Each row is a point on a landscape with many valleys, with its height.
A ball rolls from a point to the lowest of its 2 nearest points, and stops where none of them is lower. Distance is the straight distance between rows; heights are no part of it.
k532 h=583: [ 34 -15 -23  36   7 -23 -20  45  16 -12   8 -19   5   8  55  12  24  10
  -7 -16 -15  11  34   3]
k345 h=456: [-22   2 -32 -17 -22  27  62  -2  -9   5 -20   9 -20  -5 -19  24  64   0
  31 -20 -18 -32  10   8]
k563 h=361: [-37  -6  16  32  -6   3 -55 -12 -10 -45  12 -33 -24   5  13  11   7  -9
   8  -1 -21  26 -18 -11]
k746 h=518: [-15  -8  16  -5 -48  22   7  26 -17   6  27  12   1  12 -17  56  10 -19
 -25 -26   0  -2  18 -11]
k960 h=449: [ -1 -23  -4 -35  24   4   5   8  27   3 -13  -8   8  57   2  -5  36 -29
  37  17  -5  15  17 -11]
k539 h=299: [-21 -15  10  23  22 -28   4  29 -32   2  31  16  37  38   9  23  -7 -52
  20  23 -11  41  26 -23]
k542 h=315: [ 29 -11  -3  12  37 -21 -24  -3  13 -38 -42  10 -20 -25  18  49   5   5
  -5   6  12  26  -1  -3]
k33 h=362: [-34   5 -43 -17  24   8   4  18  -2 -18 -19 -35 -29 -14   2  -2  14  25
  31  -3   2 -19  29 -24]
k505 h=301: [-17 -14 -43 -21  27  17 -39 -15  20  -3 -14   0  -1   5  -8 -11  24  13
  33  10  -1  15  -8   5]
k556 h=560: [ -5  -9   5  32  17 -16   3   1   3 -18 -23  -9  -1 -29  44  13 -24  -5
 -60 -17  -3 -10  18 -18]
k112 h=598: [ -1 -20   6   1  17 -18  14   9   9 -15 -18  30  42 -37  20  44  11  14
 -16 -42  20  -6 -33  -4]
k123 h=382: [ 25  23  23  -2 -27  -4  20 -16 -24   1 -15 -29 -53  19 -47 -34 -10  39
  34   6  -6 -32 -20  10]
k393 h=300: [ -8  -6  17  22  44  39 -67 -32   9 -14  -7  11  22  23  -5  25  -5 -26
 -12 -24 -16  37  15  11]
k233 h=222: [  7   4 -64 -28 -15   0  17  14  -4  -1  25  17 -13  -2 -35  -1  23  12
  47  13  31   0  12  12]
k870 h=326: [-27  11  16  -9 -34   3  25 -46 -25 -38  34  14 -45   5 -12  -3  17 -14
   7 -23  11 -21  31   0]
k953 h=537: [ 39  -2  35   9  44  -8 -42   5 -14 -16 -29 -22   3  51  -5  16 -22  19
  28 -14 -10   3  15   0]
k604 h=482: [ -2  -9 -52  11 -19  23  64   1 -38   7  -6 -13   2 -15 -20   2  44 -12
  18 -13  -8 -41 -20   5]
k249 h=242: [  2   9  -4  16  -6  -7 -12   2  -3  29  -1 -29  19  25  18 -10 -14   5
 -15 -19   7  27   1  10]
k152 h=411: [-24  24  -3   0 -27  34 -11 -36 -21  15  13  -1 -33  -2 -15 -65  -8  -4
 -19 -11   6  10  37  -2]
k276 h=188: [ 22  -7  -3  -7   4   2  22  26  11  19 -14 -45   1 -29  10  -5  38  -4
   1  43 -33   5 -21  -6]
k546 h=250: [ -3   4  -8   4 -39  34   0  32  -1  24  22 -43 -34 -12 -21 -26   2  19
   0  30   3   2   5   8]
k79 h=215: [ 34  18  -2 -17  10   5 -20 -44 -18  -5  -6  36  20   5 -30  13 -14 -10
   2  -6  -2  18 -27   8]
k599 h=486: [-32 -29 -25 -15  39  -9  21  36  38  21  16  17  20 -11 -18  40   1   3
   4  26 -16 -24   8  12]
k702 h=483: [ 22  15  -6   4 -49  13 -22 -18 -44   9 -29 -17 -29   2 -22  35  26  -2
  -6 -22  -1   9 -14   9]
k459 h=384: [  7  -1  20   0  27 -13  -1 -21  -2 -46  -9  36  16 -17   7  20   3 -65
 -18   0  15  31 -11 -26]
k555 h=257: [  2   2 -38 -12  -7   7 -39  14  35   3 -19   6 -31   5  -8 -24   9  50
  38  -1   6   0   9  10]
k288 h=322: [ 29  13 -10   6   6 -33   1  -1  41 -15  34  10 -16   2  -5   8 -21  27
 -30  -2  -8  16   6  26]
k190 h=272: [-12  14 -40 -32  -5   3   7  27   0  10  36   1  15 -28 -28  -1  14   0
  26  34   4   7 -18  -3]
k221 h=379: [ -4   8 -17 -20 -30  29  -6   8  -3  20 -18 -10 -18 -10  -8 -74  19  -7
  -1  -4   4  27  16 -26]
k881 h=211: [  9 -36  39  29  38 -33  -3  -5  -7 -24  10  11  27  18  51 -27 -14  24
  27 -16  13   3  -3 -11]
k133 h=424: [  6  25  37   5 -20 -26 -23  -2 -40  14   3 -17 -30  -1   1  22  10  -8
  10  31  -4  52  18   9]
k781 h=266: [ 24  11 -49 -36  -3 -18  15  15  31 -25  18   3 -12   3 -21  19  10  11
   6 -18  32  -9  -5  11]
k830 h=128: [ -1  26   3 -25  10 -18  23 -27  -8   8 -17  45  43 -17 -10  25 -19 -51
  -4  28  19  15 -39  -4]
k402 h=571: [-20 -12  33  24  -5 -22  13  -5  16 -15 -32   2 -20   1  48  -2 -19  18
 -23 -13   7   3   6 -19]
k909 h=280: [ 23 -11  28  20  40 -27 -29 -22  20 -42 -42  34  -2  -2  23  32 -22  21
  33  11   8  13 -17  -2]
k903 h=610: [ 10 -40 -21  -1  25 -11  23  37  29 -19 -11  13  23 -44  28  23   9   1
 -24 -14   3 -49 -23 -15]
k930 h=351: [ 13   8  -5  17   8  -6 -27 -29  34  -5  16 -11  -9   3  16   4 -19  11
  -7  39  -3   0 -14  40]
k425 h=412: [-12   7   1   8 -17  13 -25 -37 -21 -13  19   9 -42 -12 -34 -16 -13  33
 -14 -12  -2  10   7   7]
k73 h=440: [-16  -3   6 -16 -13  27  44   8  -1  20   2 -38  31  -3  12 -22   3 -23
 -32 -17  15 -27  -2 -14]
k879 h=329: [-19  14  -2 -21  27  15 -16  19 -39   7 -29 -21 -10 -38   2 -21  -7  48
  26 -20   5  -4  39 -31]
k900 h=446: [  0  -5  16  19  42   0 -38  21  41  -5  31  53  54 -16  -6  10   8 -41
 -28 -17 -25  29  23  30]
k330 h=380: [-27  -4   0  16  48  11 -40  -1  33 -13  20  19  34 -13  -5  54 -30 -37
  -5  21  20  11   2  17]
k943 h=503: [-23 -42   0   1  45  22 -13   8  20  26  25  -2  34   9  -4  30   1  27
  16  17 -28 -13  -6  20]
k961 h=594: [ 29   1   6  34  -7 -28 -34  36   0 -17  -1 -40 -19  22  60  -1  -6  23
  16 -12   8 -13  33   2]
k921 h=184: [-21  -3  -6  19 -27 -23 -18  -2   4   6 -21  -5  -2  44   9 -31  14  31
  44 -24  -4   8 -28   2]
k293 h=241: [ 22 -24  24  44  38 -25 -14   9  -1 -14  28  12  54  -4  32 -24 -21  -3
   6   2  -2  24 -19   8]
k169 h=294: [ -9   4  57  -3 -38  11 -15 -24  31  37  -1 -19  -8  15  -7 -21   1  22
  10   5  24  29 -32  39]
k353 h=504: [ 33   2 -15   0 -49  24 -26   9  -5   2   1  25  -7  16 -14  54  13 -15
 -15 -19   8   0  -3   9]
k214 h=383: [ 20  35   9 -18 -41   9  42   5 -52  36  10  19 -18 -16 -34 -21  23  11
  22   7   0  18  22   2]
k173 h=517: [ -2 -59   3   6  31  11   2  20  29   6 -25 -19   5  28  11  25  14  25
  17  10 -30 -11 -12  -8]
k238 h=498: [-16 -19 -17   7   9 -60  22  31 -24  10  31  27   9 -65  -6   0  29 -60
 -32  23   6   5   5  15]
k277 h=433: [ 17  -5  -5  -7  14  -7  37  31   5  38  13 -17  49 -10  13 -51 -18 -34
 -62 -14   7 -12   3 -11]
k340 h=395: [  9 -46  -3 -10  41  10  11 -35  -7 -24   3  -8  -5  17 -14 -21 -13  -2
 -32 -29  14 -31  14  -9]
k771 h=457: [-14   1   4 -11  -8  -6   9 -19 -30 -21 -35 -10 -29 -14   1  18  -9 -20
  23  38  35  -5 -14 -23]
k16 h=251: [ 34  -1  17  19  16 -41 -51 -21  19 -24 -39  26 -30  15  31  -4 -15  27
  37   8  19  -3  10  25]
k227 h=239: [-46 -30  21  -3  16 -21  61 -15 -27  32  13  37  22   9 -25  17   2  13
  29  15  -9  12   3 -10]
k672 h=265: [ 16 -15 -19  12 -22  39  45  18 -45  30   1   0 -10   3 -39 -51  -2  30
  21  -2  -8 -26  -5 -15]
k949 h=335: [-28  -6   5   2  10  39 -76 -27   5 -35   5  -8 -11   1  -3  -4  -1  -4
   1 -27  -2  17  -7   5]
k13 h=410: [ 30  34   4  -5 -19  -4  -9   0 -49 -30  25   6   2 -14   6 -11  17  -5
   4  -7 -32  -2   4 -25]
k643 h=524: [ -5 -10   8   9   5 -49  36  27 -15   3  53  -5  16 -35  13 -12  21 -14
 -19  14  -6   9  13   1]
k690 h=403: [  1   6 -16 -11 -13  -7  26   4   5  46  13  21  19 -26  15 -32  -1 -30
 -45   5  19 -15  31  19]
k704 h=209: [-38 -32  47  -2  20 -29  22 -40 -21  19  -8  13   5   7  -1  -8  -4  14
  40  21  23  22 -13  -3]
k409 h=564: [ 36  -9  20  45   5 -17 -14  10   8  12  -6   5  32 -12  66   4  10  -7
 -23 -14   0  15  22  22]
k703 h=213: [-11  14   9  22 -10 -29 -34   1  -1  36   6 -11  23  41  23 -44 -17  37
  30 -22  13  38  -9  20]
k103 h=672: [  6 -18 -16 -25 -15  31  11   2  27 -27  -3 -28 -40  -2  -3 -27  47 -12
  -3 -11   3 -22  18  -3]
k404 h=358: [-13   6   5  -3 -29  25  45 -24 -19 -14  22   8 -47 -30 -25 -14  27 -11
 -16   2 -11 -36  32   4]
k625 h=310: [ 21  -8  23   7 -10  47 -41  11  40   9   0  -9   6   4  16  16 -17  -1
 -43 -12  11   8  13  24]
k512 h=282: [  3 -15 -10   1   9  25  37  -7 -16  41 -31 -34   2 -12   5 -16  26  21
  19  23 -25 -31  -8  12]
k596 h=381: [ -8  11 -11  22  34  19 -38 -42  28 -16   8  12  15  -6  18  23 -32 -33
 -15  41  -6  -7  -2  28]
k915 h=296: [ -2   1  -7  -6 -31  35  35  23   6  44  15 -16   6 -12 -37 -54  10   0
  -6  34 -14  18 -29  -8]
k714 h=340: [ 11 -10  -6  -3   4  24 -18  17 -10  21  -4  15  44 -23  -5  31  12 -42
 -24   7 -13   8 -27   1]
k982 h=196: [  2  22  -9 -17 -42  40 -22  25   6  17  17 -10 -13  18  -6  -6  -1   4
  -7 -14  -7  -4  30  -4]
k101 h=531: [-16 -18 -14  18 -34  21  13  19 -13   7   5  -4 -18   1 -20  25 -12 -20
 -44  10 -25  -6  -4 -22]
k405 h=248: [ 18  28  -1 -25 -17  15  -6 -14   0  21   8  21  14  -2 -13   2 -25  30
   8   5   9   0 -26  13]
k65 h=330: [ 23   7   0 -10 -22   8 -23 -23 -11   2 -36 -31 -44  39 -11  -1  23  15
  26 -18   4 -39  15  32]
k430 h=681: [ 18   0 -18 -31   4  32   1  -4  21  -7 -19 -19 -19  22  -5   7  13 -37
 -38 -14  -5 -15  23  -5]
k920 h=461: [ 22  37  -1 -25   9  -3 -24 -28 -39  11 -48  -9  -6 -13 -12  29  20   3
   5 -23  -5  37  -3   5]
k782 h=581: [-32 -21  25  17 -20   6  25 -18  -3  11 -27  33  -1 -26  32  22   5  25
 -24 -41  14 -12  13   0]
k366 h=475: [ 19 -13  26 -10   5 -20  31 -16 -51 -12   1  15 -14 -15  -9   0  -9 -36
  13  54   7  -4   1 -33]
k962 h=275: [  5  21  18  -2 -17  18 -31  14  43  36 -20 -22   4  24  26 -25 -20   4
 -33  -9   9  50   7   9]
k48 h=416: [ -5  -8   8  28  31  -3 -20   8  74 -22   2  36  28   3  13  47   7 -40
 -52 -20 -27   6  26  40]
k868 h=207: [ 22  10 -34  12  -8 -29 -53   8  19  -7 -21   6 -35  -3  22  -4 -16  28
  35  30  35   7   7  18]
k751 h=409: [ -1  17  33  34  18   6 -42 -31  16 -60 -32  23  10 -15  28  33 -21 -43
  -3  10  18  35 -19  -5]
k619 h=67: [ 13   0  11   5  14 -17  -5  19  18   2 -57 -31 -12 -17  14 -23  15  24
   3  24 -32  31 -34 -20]
k241 h=388: [ -5  -9  26 -16  -4  16  39  -2 -20  -9  14   5 -25 -16 -32  -8 -12   0
 -28   1  -8 -23  33 -31]
k819 h=360: [ 16  17   1   0 -35  26 -17 -32 -24  27 -44 -32 -50  17 -41 -24 -16  22
  23   7  19 -33 -11  25]
k410 h=548: [ 28  40  56 -10  14 -22 -57   2   0   8 -28 -23 -19  49  -1 -33 -33  -2
  40  12  -1  -3  31  -3]
k195 h=386: [ -2 -15 -15  24 -14  -8  -7   5  51  -2  17  31  10   9  12  10   7 -54
 -61  -4 -31  -8   8  31]
k566 h=352: [ 17  -8  -3   0  42   1 -11   7  12 -36 -35   2   9 -13 -16  47  -6 -39
 -22  -8  25  36 -15 -14]
k883 h=526: [-10  -2  -8   1  16 -11  41  16 -22  10  38 -29  -3 -33   7  13   4  21
 -30 -19  -6 -42  46  16]
k990 h=270: [-30 -27  26  18   6 -36  31   9 -25  14  12  22  27  30   4  53  -3 -20
  20  30 -17  26 -18 -19]
k905 h=442: [ 32  20  48  -2   9 -31 -25 -30 -21  -3 -15 -14  -8   7   1  26  17  -5
  11 -13  13  43  -2  31]
k436 h=397: [-22 -26 -61   2  29  -3   7   1   3 -10 -17  -9 -11 -12  20   8  16  -3
  -6 -15  14 -24  22 -10]
k562 h=559: [-14  40  19 -14   1  -3  -7  -9  19  17 -13 -30  -7  43  32 -32 -35 -11
  26  47   8  -3  34  -2]
k964 h=553: [  7  19  34  -8 -20 -12 -18   1  -4  27 -35 -13 -16  57  11 -46 -48  20
  33  17  19 -20  16 -14]
k774 h=546: [-16 -17  -6  20 -34 -21  37  11  -8   4   3  29  -4   1 -23  21 -29 -37
 -44  46 -27 -12 -36 -32]
k132 h=662: [ 21 -24  -7  -7 -13  18   9  11  48 -28  25   6 -23  -3  17  -4  18 -10
 -15  26 -14 -43  14   0]
k725 h=346: [ 13  22   1 -17   9 -10   5  42 -19  27  15  43  74 -29 -25  25 -17 -44
 -27   3 -16  -7 -27  -5]
k324 h=544: [ 13  24 -15  17  13 -28  20  23 -25   5   2 -14   0 -34  14  11 -22  13
 -53 -12 -13  -8  26 -17]
k485 h=262: [ 19  20   6 -14  17  27 -52 -13   3 -22  -4 -24  12 -12  28   5  -3  18
   9 -32  22 -21  11  21]
k385 h=576: [-17 -17  13  37 -23 -19   2  -1  51 -21  -5  14 -11  -2  57  22   2 -10
 -31   5  -7  11 -13   6]
k64 h=400: [  3  -4  -5   4 -42  16  38  14 -18 -13 -16 -31 -49  10 -32 -28  31   9
  55  -3   9 -40 -16   5]
k80 h=569: [-26  28   0 -29   4   1  16 -13 -19 -12  -6 -11 -15  31 -42  -4 -39  24
  34  23 -23 -13 -21 -40]
k543 h=277: [-51  -9 -41  -8   2  -1  33   4  26   3  11   5   4 -26 -31 -20  10   9
 -26 -27   4   2 -25  -6]
k718 h=423: [-53 -12  12 -22   9   7  56  14  -7  34  34  -9  32  -9 -21 -11 -18 -11
 -16  -7  13 -32  10 -12]
k131 h=226: [-42   1 -41 -17   5 -26  56  22  -5   0  21   7  -9 -54 -38  -5  35 -24
 -19   1  12  13  -6  -5]
k474 h=333: [ 10 -19  58  -9  19  -6  31 -11  45  16  11 -17  22  25   4  -1   3   8
 -15  -3 -13  11 -23  15]
k111 h=350: [ 10  39  13   6 -55  11  62  -6 -34  22  13 -15 -14 -14  -5 -43   2   7
  -5  -7   4 -20   2   2]
k557 h=343: [ -3  -3 -26 -16  39  23 -45   2  18  -3   4  -2   3 -11  -7  24  -2 -16
   2   4  32  24  20  20]
k57 h=181: [  9   1  -9  29  23 -53  -4  -4   6 -21  22  -2  11  25  39  -6 -21  41
  19 -16   7  -3  -1  18]
k689 h=432: [  8 -27  10 -33  26  18 -24 -13  18 -12 -39 -18   3  35   1 -18  28 -42
  29  -8  29  20  -2 -13]
k862 h=555: [  2  -2 -19   0 -40  -9  45  11  27  19 -24  48  -2   1 -11   3 -19   2
 -32  20 -19 -13 -27 -25]
k31 h=298: [ 34   5 -33  -5  -2 -15   2  24  35 -23  47  21  11  -8  -9  25 -22  25
 -33 -23   9 -33 -13  21]
k929 h=465: [  8   9 -26  10 -17 -52   3  29 -30   2  42  49   4 -39  -1  32   6 -30
  -6  27   8  16  22   8]
k236 h=212: [-12 -14 -25   2  -6  26 -28 -32  10  15   7   7  14  19 -44  -3 -10  -2
 -36 -28   9  47 -40  18]
k984 h=542: [ 32  -8  40   2  20 -11 -65   3 -15   1  -9   4 -15  57 -26 -21 -20  29
  50   3 -23  -8  12   3]
k391 h=288: [-22  35   5  -6 -53  -6  14 -11  -5  -8  15 -34 -24  64 -19  15  14   5
  43  -3 -17 -23 -14  11]
k158 h=306: [-18   1 -13   1  -9  -9  56  -4  35   4  22 -18 -11   0  -8 -34  13  34
 -21 -26  -8  -7 -11  12]
k866 h=240: [ 18  31 -18  -2 -36  40 -43   3 -16  -1  25 -10   9  42  23   2 -20 -18
   9  -9  -6 -25  23   2]
k164 h=332: [ 23   3  11 -24  -3  -3  33   6  48  -6  32 -26  10  16 -17   0  24  14
 -41 -32 -15   7 -18  15]
k172 h=148: [  5  -2  -7  12  -5 -32  -8 -13  -4 -30   0 -18 -12  29  20  -4  -1  24
  49   3  13 -18 -23  11]
k341 h=258: [ 12 -13  -1  30  20  18 -56 -22  -3  -6   6   0   2  14 -35  36  -6 -14
 -27 -15  -1  57 -14  25]
k620 h=624: [-20 -55 -20  -6  17  17  17  50  -1  -4 -11  -6   9 -35   1  39  11  -5
   5  19   4 -33  -1 -30]
k96 h=273: [ -3  30  27 -31 -40  39 -15 -32  22  21  -4  -2 -10  -2 -25 -13 -15  19
  25  10  33 -11 -32  31]
k21 h=175: [ 31  31  -1 -26  31 -17  18 -40 -20   7  11  23  46  21 -14  29 -11 -33
  10  18   6   5 -16  15]
k155 h=349: [ 27   1   4 -17  28 -12 -14 -16  13 -30  17  11 -16   8   0   8  17  13
   1 -10 -25   0  24   8]
k267 h=570: [-21   5 -18  19 -31   6   4  -9  -5 -16   2  36 -29 -13   3 -40 -18   5
  -6  21 -31   0   4 -47]
k251 h=150: [-14  12 -62 -40   0 -14  51  -3  -7  17  18  43  -6 -23 -58  -7  16 -14
   4   6  21  -1  12   4]
k424 h=389: [ -7  -8  12  41 -14  -1 -44 -36 -16 -25  31 -13 -43   4  -9   4  -8   4
 -29   8 -27  24  -4  12]
k812 h=177: [ -9  -3  15 -23  33 -10  19 -32 -14  17 -24  21  25   8 -10  -4  -7 -17
  29  42   2  26 -29 -22]
k758 h=566: [-14  -3 -35  18 -38 -14  13  15  40  -1 -13  24  -6 -11  32  15 -16   3
  -9  17  13  -9 -30 -12]
k124 h=438: [ 26  14 -22   8   4 -20 -15  19 -47 -29  34  21  -2 -10   3  24  -1 -30
  -9  13  -5  10  36 -21]
k834 h=311: [ 43  23 -20   6 -20   8  55  25 -30  36   2 -12 -11 -10 -16 -63  -3  32
  -7  11 -28 -18   8 -11]
k752 h=297: [ 10  33  16 -42   3  32 -26 -18  -5  -5 -15 -53 -19  11  -6   7  11  16
  11 -46  22 -33  19  23]
k420 h=467: [  3 -30 -15 -21  26  -5  21  16  23  21  18   3  13  29  -1  10   8 -13
   1   5  11  -6  29  10]
k833 h=493: [ 47 -10  10   4   1 -10   9 -28 -47 -38   4   7 -15 -12 -16  -1 -23 -39
 -26  14  11 -19 -19 -30]
k691 h=413: [  4 -23   7 -27  32  15 -11  -9  27 -31  -2 -16  -6  23  13 -25  -7 -15
  -6 -24  44  -9  20 -17]
k937 h=506: [ 12  -9 -36   4  -1  12  33  16 -43   4  16 -21 -10 -20 -21  23  21  27
   8 -11 -16 -43  13   1]
k445 h=259: [-19  28 -27 -13   6 -31   2   9  22   5 -22  19  -8  -2  22 -11 -31  39
  12  -5  29  23  27 -18]
k29 h=331: [  7   3  -1  10 -11  -2   8  10  35  -8  15  -3  17  -3  14  -6  -3  30
  -8   4 -49  -2 -45 -12]
k952 h=304: [-35  25   6  -9 -33  10  17 -26 -13 -38  32  -8 -24  39 -32  23   9   7
  11 -28 -14 -15  -6 -13]
k678 h=274: [ 12  -3   4  17  25 -25 -34  25   6 -32  -4  17 -13  16  10 -12 -30  38
  21   3 -19  15  14 -38]
k956 h=355: [-11  17  18  18 -25 -21  19  26   7 -16  31  -8  23 -38  47   2  -2  37
   1   2 -31 -21 -29 -19]
k468 h=210: [  2  33   6 -10   3  -6 -42  -2   5 -10 -47 -26  -7 -24  36 -21  18  24
  12 -27  -5   3  -5   4]
k788 h=638: [-34 -19 -10 -14   9  19  37  16  -2   1  16  -6   5 -50 -12  17  30  -6
  17  26 -17 -45 -16   0]
k888 h=348: [  0 -28  -1   9 -26  34  -8   0  49  20   8  13  -5   3   6 -13  -1 -31
 -68  -8   0 -17  10  15]
k115 h=434: [-11   8  -4  -4   9  11 -38 -31 -11 -45 -37   9  -1 -22  28  27 -10 -47
  17  24  41   4 -20 -19]
k15 h=234: [-23  24 -22   1   4 -23 -41 -14  16  20 -23   6  -3  31  11 -17 -34  45
  23 -33  39  27   9  24]
k200 h=651: [ -5 -14 -33  -4 -13   4  19 -12  11 -22  26   1 -10 -23  10   9  30  -7
  15  17   2 -51 -15  18]
k577 h=302: [ -3  -8 -24  10   3   4 -15  22  14 -33  -5  18  -5  19  -4   4  -5  38
   9  -7 -55   2 -13 -48]
k706 h=286: [ 40 -37  -5  27  23  -9 -11  22   9   8   6  20  53  10  16   1   4 -41
  -7   6   1  13 -17   8]
k694 h=357: [-32 -25  45   6   0   4  34 -16 -31   1 -16 -49 -30  -4 -12 -32  30  19
  39  -6  10 -16 -14   3]
k268 h=233: [  3   1  73  -2  24 -32 -18 -39 -22  -3 -11  22  -7  14   7 -27 -30  16
  39  17  20  11  10  -3]
k6 h=312: [  9   0  55   7  -5   9 -15 -18  28  -1  11 -23  17  12  -3  -2 -10  16
 -19 -14  10  27 -60  28]
k899 h=323: [-39   8   3   2  20   3 -19  21 -15  16  23  -9  33  31  23  14 -15 -24
  37  33  -6  17  29 -15]
k105 h=582: [-41  -8  -2   1 -29  23  -3  12   1 -15 -24  31 -14 -45  -6 -27  -4  14
   1  -9   5  20 -17 -59]
k462 h=387: [  7 -10  13  14  14  -3 -18  20  -9  -2  20   8  49 -28  -4  25  16 -82
 -49 -18  -2   5  -6  23]
k732 h=364: [ -7  14 -13   2 -31  18  13 -18  -7  65  -7  12  -2 -35   7 -18   7   1
 -19  12  20   7  16  36]
k456 h=269: [ -6  25  -9 -10 -38  27  -2 -13   6  -8  20 -23   7  75  10  12  -7 -20
  15  -7 -17 -38  -2  -3]
k398 h=385: [ 32  24  31  10 -27 -17   1  29  -3 -27  24  -3  22 -11  50  -6   6  -2
 -11 -12 -25  -9  -4 -19]
k303 h=339: [  1  13 -18 -25  -9  40  30  -1  10  25  -4  14  -6 -35 -22 -58  16   4
 -10   9 -22  -6   7 -14]
k449 h=313: [ -9  13 -33 -23   4 -12  15  38 -38  29  36  13  54 -27 -33   8  -4 -38
   3  23   1   9 -26 -11]
k122 h=404: [  5   9  39 -26 -18  -7  10  10 -42  27  14   6 -31 -12 -43   9  21  17
  25  10   9  45  34   3]
k120 h=334: [-15 -21  37  -6  -5  16  19  -8   3   5 -15 -33  -4   6  16  10  23  23
  44  12  -7 -40 -15  14]
k711 h=374: [ 17  -8   2 -13  50  -1  -3 -15   8 -22  13  10  24   4 -14   1 -13 -22
 -39 -25  -8   2  10  -1]
k148 h=152: [ 32  18  30   5  -1  -7 -35  20  29   9 -46 -27 -16 -11  27 -23  -7  49
   4   7  -7   3  -6   8]
k203 h=529: [ 11 -17  14  21  50  -2 -11   5   4 -11 -20  -5  20  29  18  43 -23  19
   6   7 -34  -6   7  -9]
k824 h=429: [-43  -8 -74   9  30 -26  21 -18   1  -3  20 -19  -8   4  -1   4  -6   3
 -14  11  -1 -24  11  19]
k660 h=214: [ -3 -12 -10   4 -20  26  10  -4 -39  13 -21  -7  12  29 -21 -62   3  21
  14 -37   0   3 -25 -29]
k716 h=253: [-25  -4  38  16  27 -18 -37 -12   2  -9 -16  28 -12  23  25 -19 -30  32
  36  19 -11  11  22 -15]
k213 h=545: [ 23  -3  14  29  11 -42  -5  23  -7   8  51  12  30 -35  39  14  15 -20
  -8  13   4  17  14  40]
k104 h=590: [ -9 -14  10   1  11   7   2 -17  -7   0 -23  21  24  -5   2  35 -11  15
 -31 -70  22  -1 -10  -2]
k667 h=292: [ -3  14  -1 -12   6 -12  19  23   7  29 -45  -2 -19 -23  16 -33   4  58
  11 -25  17  11  33 -16]
k859 h=565: [ -8  39   0 -35  -2  16   5 -10  16   1 -15 -16   2  35  -3  -9 -48  -4
  15  34   2 -21  -8 -28]
k761 h=428: [-25   3 -16   7 -54  51  48  20 -30  -2 -23  11 -36 -18 -13 -11  44   8
  68 -22  -4 -33  -1  -9]
k723 h=427: [ 21  12   8  19  27  -3  -8   7  19  -9 -12 -13  42 -24  23  38  32 -75
 -39  -2  11  34   4  31]
k966 h=557: [  2  11 -15  17   2 -14  -1   4 -29   4  -2  26   6 -23  13  -5 -36  21
 -20  13 -20  -1   7 -35]
k28 h=168: [-19  -7 -23  -7 -22  32 -17 -13 -26  19  -3 -12  21  32 -42 -20   2   7
  11 -36   8  26 -49  -6]
k763 h=324: [ -4 -15   8  11 -34   4  17 -14   9  40  -6 -11  -6  -8   7 -13  16   2
  -4  26  18  27 -27  35]
k369 h=406: [-29  10  26 -32  10  17  24 -15 -40  29  29  12  14  -7 -38   2 -25  -9
 -25 -20  12   0  36  -7]

For each start below, name the point where the ball stops.
k883 => k619
k420 => k233
k718 => k982
k103 => k324
k758 => k28
k366 => k868
k859 => k233

Call two points neighbours if one is among the 2 nearest of the other. Go from one point of each pair to the other, from neighbour to neighbour, staying as low as possible. Name the highest point that can't be avoided.
k233 and k172 => k725
k868 and k714 => k596
k868 and k982 => k73
k233 and k830 => k474
k982 and k28 => k425
